Points on a hilly landscape, in no order, each with its height.
From any point a ball rolls to the lowest of the 2 points nearest to it. It stops when none of these is lower. Distance is the straight distance between rows; heights are no part of it.
Lak h=39.7: [107 110 110 120 151 129  49 102 140 155 128 167 133 129  89 164 118 126
 140 110  80 134 110 116 123]
Rokam h=44.6: [169 121 135 136 131  94 220 148 117 119 104 113 156 167 149  99 153  89
 200 187 160 112 175 151 120]
niv h=53.3: [125  73 144 152 152 103 184 129 144 146 147 109 127 106 174 125 140  95
 147 144 121 104 177  68  75]
kat h=54.9: [ 89 159 174  85 159 142 106 117 109 161 121  56  88 118  96 136  94 187
 133 149 110 161  47 174 189]
Relo h=53.5: [131 126 102 151 161 167  58  93 137 129 181 196 123 164 123 128 119  95
  56  75 102 161 104 136 140]
kov h=57.7: [ 96 115  98 126 145 110 105 118 118 107 164 148 147 100 153 141 124 103
  61  94 129 120 117 108 121]
Fud h=40.3: [184  96 122 155 128 148 115 169 150 124  89 143 136 116 120 131 150 134
 155 142 112 116 145 157 110]
neto h=51.1: [151 153 126 136  91 132 109 135 110  81 153 122 107 139 147 132 133 132
  64 117 169 150 106 140 169]
bomaz h=87.0: [ 77 152  92 107 109 126 118 102 122  92 143 138 142 152 125  96  96 130
 122 123 126 136 121  82 120]
korek h=64.1: [ 87 109 130 116 114 114 126 145 150 156 100  90  88 106 100  97 107 143
 199 145 102 146  95  63  86]
Kot h=73.8: [143 136 141  92 154  99 166 144  82 132 156  52  85  86 182 145 121 142
  62 139 148 109 131 131 149]
tet h=44.9: [121 138 102 133 143  94  74 115 162 165 106 197 171 119  90 172 124 105
 143 115  93 124 139 127 123]
Domid h=68.6: [111 142 103 137 138  96 139 144 153 132  74 186 174 142  99 116 144 119
 214 167 125 125 155 125 121]
lik h=64.6: [142 167 119 162 108 100 104  86 147  99 127 204 189 156 107 145 140  92
  94 122 142 134 150 160 179]
nav h=48.9: [140 127 126 119 154 135  66 117 162 153  84 153 133 145  72 155 125 145
 181 160  70 121 135 155 139]
dor h=62.6: [156 123 121 147 107 182  13 104 146 135 132 152 122 131  77 134 124 134
  61  72  91 127 114 146 127]
kalan h=84.4: [ 98 150 112  73 115 139  89 135 102 133 138 105  90 135  92 122  98 160
 139 105 133 156  72 114 144]
vutav h=82.9: [121 142 130 125 140  54 180 115  95 125 161 141 174 167 149 156 162  79
 117 137 194 109 142 134 154]
zezo h=30.3: [148 122 144 184 171 136 103 135 180 126 120 148 161 139 130 149 180 148
  92 160 139 105 119 205 161]
depe h=57.2: [149 142 104 158 126 171  25  99 153 158 155 209 144 148  92 127 111  91
  50  67  82 146 113 149 116]
Dupuv h=36.2: [172  63 123 168 135 132 151 178 151 142 101 137 137 103 143 117 162 105
 170 141 124 118 158 122  67]
rufu h=55.5: [ 93 114 103 134 128  89 141 130 127 124 155 145 153 107 149 140 124  89
 112 106 142 123 142  86  99]
Leru h=59.5: [ 99 134 151  97 140 160  67  97 114 143 116  81 104 138  64 136  98 183
 143 132  88 139  79 153 167]
Sota h=82.5: [125 124 158  73 117 163 103 135  79 160 135  60  64 110  91 122 100 179
 154  96 127 155  67 134 136]
Pabe h=49.6: [181 143 147 115 124 108 207 154 108 129 113  91 138 154 168 108 143 124
 158 182 157 115 167 179 135]
Deti h=53.8: [164 158 154 161  99 127 147 149 125  98 135  94 104 130 155 136 145 148
  64 148 176 136 124 176 183]
Fini h=61.5: [119 104 149 105 102 133  92 137 128 159 100  82  86 111  77 119  91 159
 213 123  94 145  94  91  98]
mer h=45.3: [167 133 134 135 105 114 129 132 119  97 114 134 122 125 128 153 126 139
 131 138 126 133 143 140 155]
fup h=76.7: [139 140 141 108 126 114 178 146  87 109 150  69 108 105 186 117 122 133
  96 145 144  94 167 112 118]
Febaz h=60.4: [ 84 134 121 139 172 108 142  85 148 118 137 185 184 183 130 140 138 110
 144 164 129 115 146 146 157]
goz h=57.1: [126 106 142 151 148  65 216 120 146 166 108 164 195 149 133 120 175  73
 192 168 164 113 167 102  88]
birob h=67.1: [136 156 112 129 137 105 155 130 145 111  94 171 174 161 108 126 152 133
 184 164 144 110 151 151 152]
zepu h=37.3: [124 129 123 146 127 150 134 141 133  78 113 114 155 130 149 108 139 171
  91 141 140 103 130 167 125]
mufal h=58.2: [142  94 124 103 132 148  82 155 135 153 108 108  91 106  95 123 126 154
 181 109  99 132 103 110 101]
sanok h=24.2: [143 174 102 127  75  88 138 146 127  94 121 191 171 139 107 117 144  99
 141 118 170 137 152 127 146]
soro h=48.6: [110 150  81 131 127 100  93 131 162 130 118 201 165 135  98 132 126 109
 152 110 127 134 131 110 111]
Dafar h=16.7: [152 191 119 108  81  75 171 148 119  96 102 160 148 153 120 139 150 111
 156 143 176 144 152 143 170]
Rino h=73.7: [ 97 123 118 137 102 100 152 100 133 125 136 129 109 124 130 120 111 114
 156 138 121 148 152  44  90]
vamov h=50.8: [101 169 173  89 139 158 108  98 109 150 131  49  62 114 114 137  90 175
  86 126 142 180  46 152 210]
Lud h=54.0: [157 103 128 121 134 159  60 143 149 153  80 124 114 118  82 138 123 161
 181 136  79 116 117 147 110]
voda h=20.3: [103  95 112 151 151 214  63 108 153 158 165 177 115 131 112 120 125 128
  93  66  82 123 114 122  95]
ferab h=54.2: [102 157  81 145 102 113 119 133 133  92 159 199 181 152 134  95 139  80
  86  92 167 131 123 132 119]
vav h=59.7: [ 99 104 117 157 161 142  94 114 138 129 175 180 166 117 156 150 130  97
  37  74 129 122 112 145 120]
vireb h=68.0: [161 130 150  87 146 142 140 166  98 154 130  57  60  91 150 145 129 175
 105 132 132 140  84 156 161]
Mup h=35.8: [138 218 123  81  99  79 174 155 104 126 107 111 106 129 149 152 115 145
 114 139 170 163 105 168 176]
Kuzop h=66.3: [118 117 122 121 113 109 160 166 149 156 104  76  93  91 139  84 121 132
 170 157 116 129 126  68  66]
Dizi h=41.3: [158 124 127 146 111  91 217 158 139 148 102 112 137 156 150  71 151  87
 207 194 153 130 171 113  84]
pera h=51.2: [114 138  98 139 136 147  77 109 138 109 161 186 131 169 126 120 134 106
  93 106 130 146 109 130 139]
goluf h=51.8: [100 147  94 158 107 102 124 115 163 129 126 231 207 126 111 111 131  75
 121  88 149 126 139 121  99]
fugov h=16.0: [ 99 107 106 151 136 163 139 134 150 116 136 136 145 119 137  78 138 143
 130 125 122 102 136 115  74]
tefi h=58.7: [ 88 112 119 151 175  90 173 112 154 148 122 198 195 158 134 133 152  90
 180 157 138 117 160 119 112]
bunin h=42.3: [124 193 134  57 122 104 169 124  88 144 134  82  64 121 159 148 101 153
 115 140 156 168 105 144 169]
Kisul h=64.3: [127 122 176 122 128 192  41 107  99 147 131  56  94 119  61 128 119 177
 104  90  90 130  76 157 169]
nogol h=46.8: [118  74 149 179 133 174 194 106 137 121 179 143 140 124 178 106 148  98
 107 104 122 101 188  88  80]
ris h=36.9: [154 160 104 118 101  73 203 174 116 150 120 122 118 157 149  94 154 101
 184 164 188 130 172 107  97]
Suk h=88.0: [ 83 175  86 108 119 110 142 108 124  90 157 173 136 183 132  99 113  98
 134 132 151 142 138  99 144]
Vomus h=38.3: [ 87 143 115 103 149 153  93 156 130 118 119  77 127 127 133 113 130 190
  82 141 130 110  76 158 147]
vorun h=50.1: [112  94 135 141 135 135 171 122 110 125 181 103 119 111 179 115 140 102
  98 119 127 101 171  72  90]
Meb h=78.6: [101  77 157 101 153 177 107 117  90 144 155  68  74 102 104 121 123 141
 144  94  89 113 103  75 108]
gumop h=67.5: [149 115 156 138 116 186  25  98 120 135 130 110  93 131  85 149 124 158
  94 106  92 141 107 131 166]
vel h=26.1: [124 121 123 105 144 139 126 148 132 127 101 105 119 144 125 121 120 154
 180 174 102 129 119 148 131]
dete h=76.6: [ 88  88 138 105 173 140 108  95 104 134 155  98 114 111 125 150 112 127
 128 126  91 115 115  74 136]
gav h=35.9: [177 104 139 132 184  97 118 161 128 142  95 116 136 118 132 184 151 135
 142 162 118 127 122 167 157]
Kam h=27.0: [149 190 113 101 101  62 182 156  89 125 117 114 133 128 155 139 135 119
 125 146 181 133 146 140 143]
neraz h=70.5: [108 145 108 125 114  98 112 131 163 140  83 164 122 142  90 118 116 125
 210 149 105 146 145  78 121]
Sazir h=80.5: [124 100 173  99 115 193 115 121  77 134 146  46  73  97 100 110 103 159
 133  87  99 128  97 102 135]
Rura h=65.1: [141 105 145 103 147 164 102 143 113 126 137  85  86 103 130 141 129 169
 115 124 105 125  94 137 152]
dibeb h=39.9: [130 136 155  81  97 186 161 133 105 135  98  45  66 112 133  94  67 173
 171 130 107 148 114 134 110]
nudas h=53.2: [111 109 104 144 114 121 148 128 122 120 177 140 108 104 161 114 129  96
  96  92 143 126 141  60  76]
rut h=62.8: [140  99 139 161 108 100 158 101 124 132 163 186 187 143 137 154 148  59
 111  97 171 122 152 139 124]
muv h=62.3: [136 110 117 128 127 153  85 131 122 111 143 123 107  97 122 145 125 145
 108 101 111 128 111 106 121]
zagub h=32.7: [174 107 156 168 158 105 135 138 141 121 123 130 162 129 144 174 180 128
 105 164 141 115 130 193 162]
sopo h=81.6: [144 137 140 127 133  68 195 108  84 127 170 102 143 163 179 138 155 102
 111 158 181 100 162 137 153]
samep h=27.3: [125 110 119 168 168 148 129 117 163 124 134 175 184 147 144 130 164 141
  99 141 129  96 140 189 135]
bolu h=4.2: [ 81  87 111 148 140 206  95 125 149 126 140 134 125 129 133  88 125 144
 106  82  93  97 123  99  77]
kogan h=55.2: [189 171 140 110 119  98 203 174 114 125  80  93 121 135 155 133 131 128
 156 178 154 146 139 197 153]
divo h=63.7: [152 134 150 166 113  83 131  85 126 117 143 205 199 147 117 167 158  60
  98 102 159 130 143 166 172]
tep h=65.6: [151 149 133 156 121 113 136 108 147 105 110 193 185 166 112 137 152 116
 137 144 151 113 161 180 170]
zegi h=41.8: [146  85 135 185 117 146 125 103 161 131 127 188 160 114 126 146 129  97
 129 104 115 117 170 122  93]
Muti h=37.9: [150  93 128 163 101 142 111 121 163 118 104 159 121 103 105 128 119 121
 152 104 100 121 160  92  94]
Feguf h=22.5: [ 78  98 105 154 158 158 143 108 158 132 145 187 176 135 155 117 135 126
 109 113 125  97 145 143  90]
Puf h=30.7: [156 145 108 138  88  88 157 158 124 121 118 162 140 133 128 115 153 107
 162 131 181 130 152 111  96]
Zelep h=47.3: [135 159 151  75  88 174 135 152 110 123  85  43  84  99 129 105  77 193
 124 109 120 136  85 163 118]
Fesa h=70.8: [147 149 162  87 157 132 168 153  96 144 127  24  78  70 172 138 114 165
  64 141 133 129  98 160 159]
Suker h=68.7: [145 137 142 118  68 151 119 124  96  90 105  82  97  84 130 127  89 154
 103  99 118 135 126  99 122]
loko h=44.3: [142  77 155 193 110 162 169  96 144 110 151 173 149 109 150 127 132  85
 110  99 123 105 192 118  91]
bekuv h=75.1: [ 98 103 136 119 131 125 139 103 114 120 151 101 100 111 134 134  99 129
 142 134 104 131 138  61 108]
buna h=47.1: [120 177 158  90 133 136 141 112  97 128 153  69  50 126 145 139 106 153
  73 136 151 177  80 141 203]
Derit h=32.9: [160 125 140 107 162 124 142 156 124 125  88  93 119 125 141 159 129 151
 170 178 108 131 122 160 169]
retor h=31.2: [114 167 127 130 126 135 113 137 148  85 107  99 147 124 139 117 128 178
  74 155 142 112  91 169 165]
Fol h=61.6: [118 104 126 167 122 104 137 104 132 131 166 200 193 114 155 155 120  59
  60  61 143 123 140 130 116]
gekop h=79.7: [143 120 138 129 142  96 204 117  85 134 179  79 131 138 192 118 138 100
  96 147 160  75 187 127 123]
miri h=46.3: [115 149 136  90 126 172  97 158 122 123  95  51 112 109 121 100 109 207
 115 134 109 127  64 178 132]
Fuze h=32.8: [137 131 142  97 122 153 146 134 118 116 109  84  79 130 133 116  99 158
 170 161 109 133 133 119 123]
mus h=55.3: [129  92 134 168 139  88 191 131 151 144 105 134 157 115 142 123 147  85
 184 163 121 121 174  82  82]
sare h=32.3: [107 114 104 127 167 169  25 100 153 175 158 170 110 157  82 138 130 128
 111  88  88 137 101 130 118]
Zutos h=72.2: [110 147 115 122  99 103 157 135 148 135 109 136 104 145 117  98 113 120
 196 159 127 161 152  55 105]
Povef h=44.5: [167 126 126 145 145 120  89 139 161 141  87 178 160 132  94 162 155 135
 157 151 108 120 148 177 142]
mifu h=48.5: [141 128 116 144 115 128 132 119 114  94 162 155 130 154 142 128 150 115
  97 117 156 144 141 134 145]
tope h=32.6: [150  71 137 150 123 127 136 164 167 149 105 135  97  94 123 131 144 116
 171 129 105 129 150  87  69]
Godu h=65.7: [126 137 142 113  94 165  78 114 108  93 117  83 116  98 110 143  92 161
  85  92 106 140  96 112 145]
rebu h=85.8: [ 72 174  90  73 106 121 122 121 103 120 144 105 102 148 122 104  86 138
 137 119 137 149  91  87 123]

Where does a ball stop that starts at each point below?
Kisul: Dafar
Pabe: Dafar
sopo: muv
korek: tope
gav: bolu
goluf: bolu
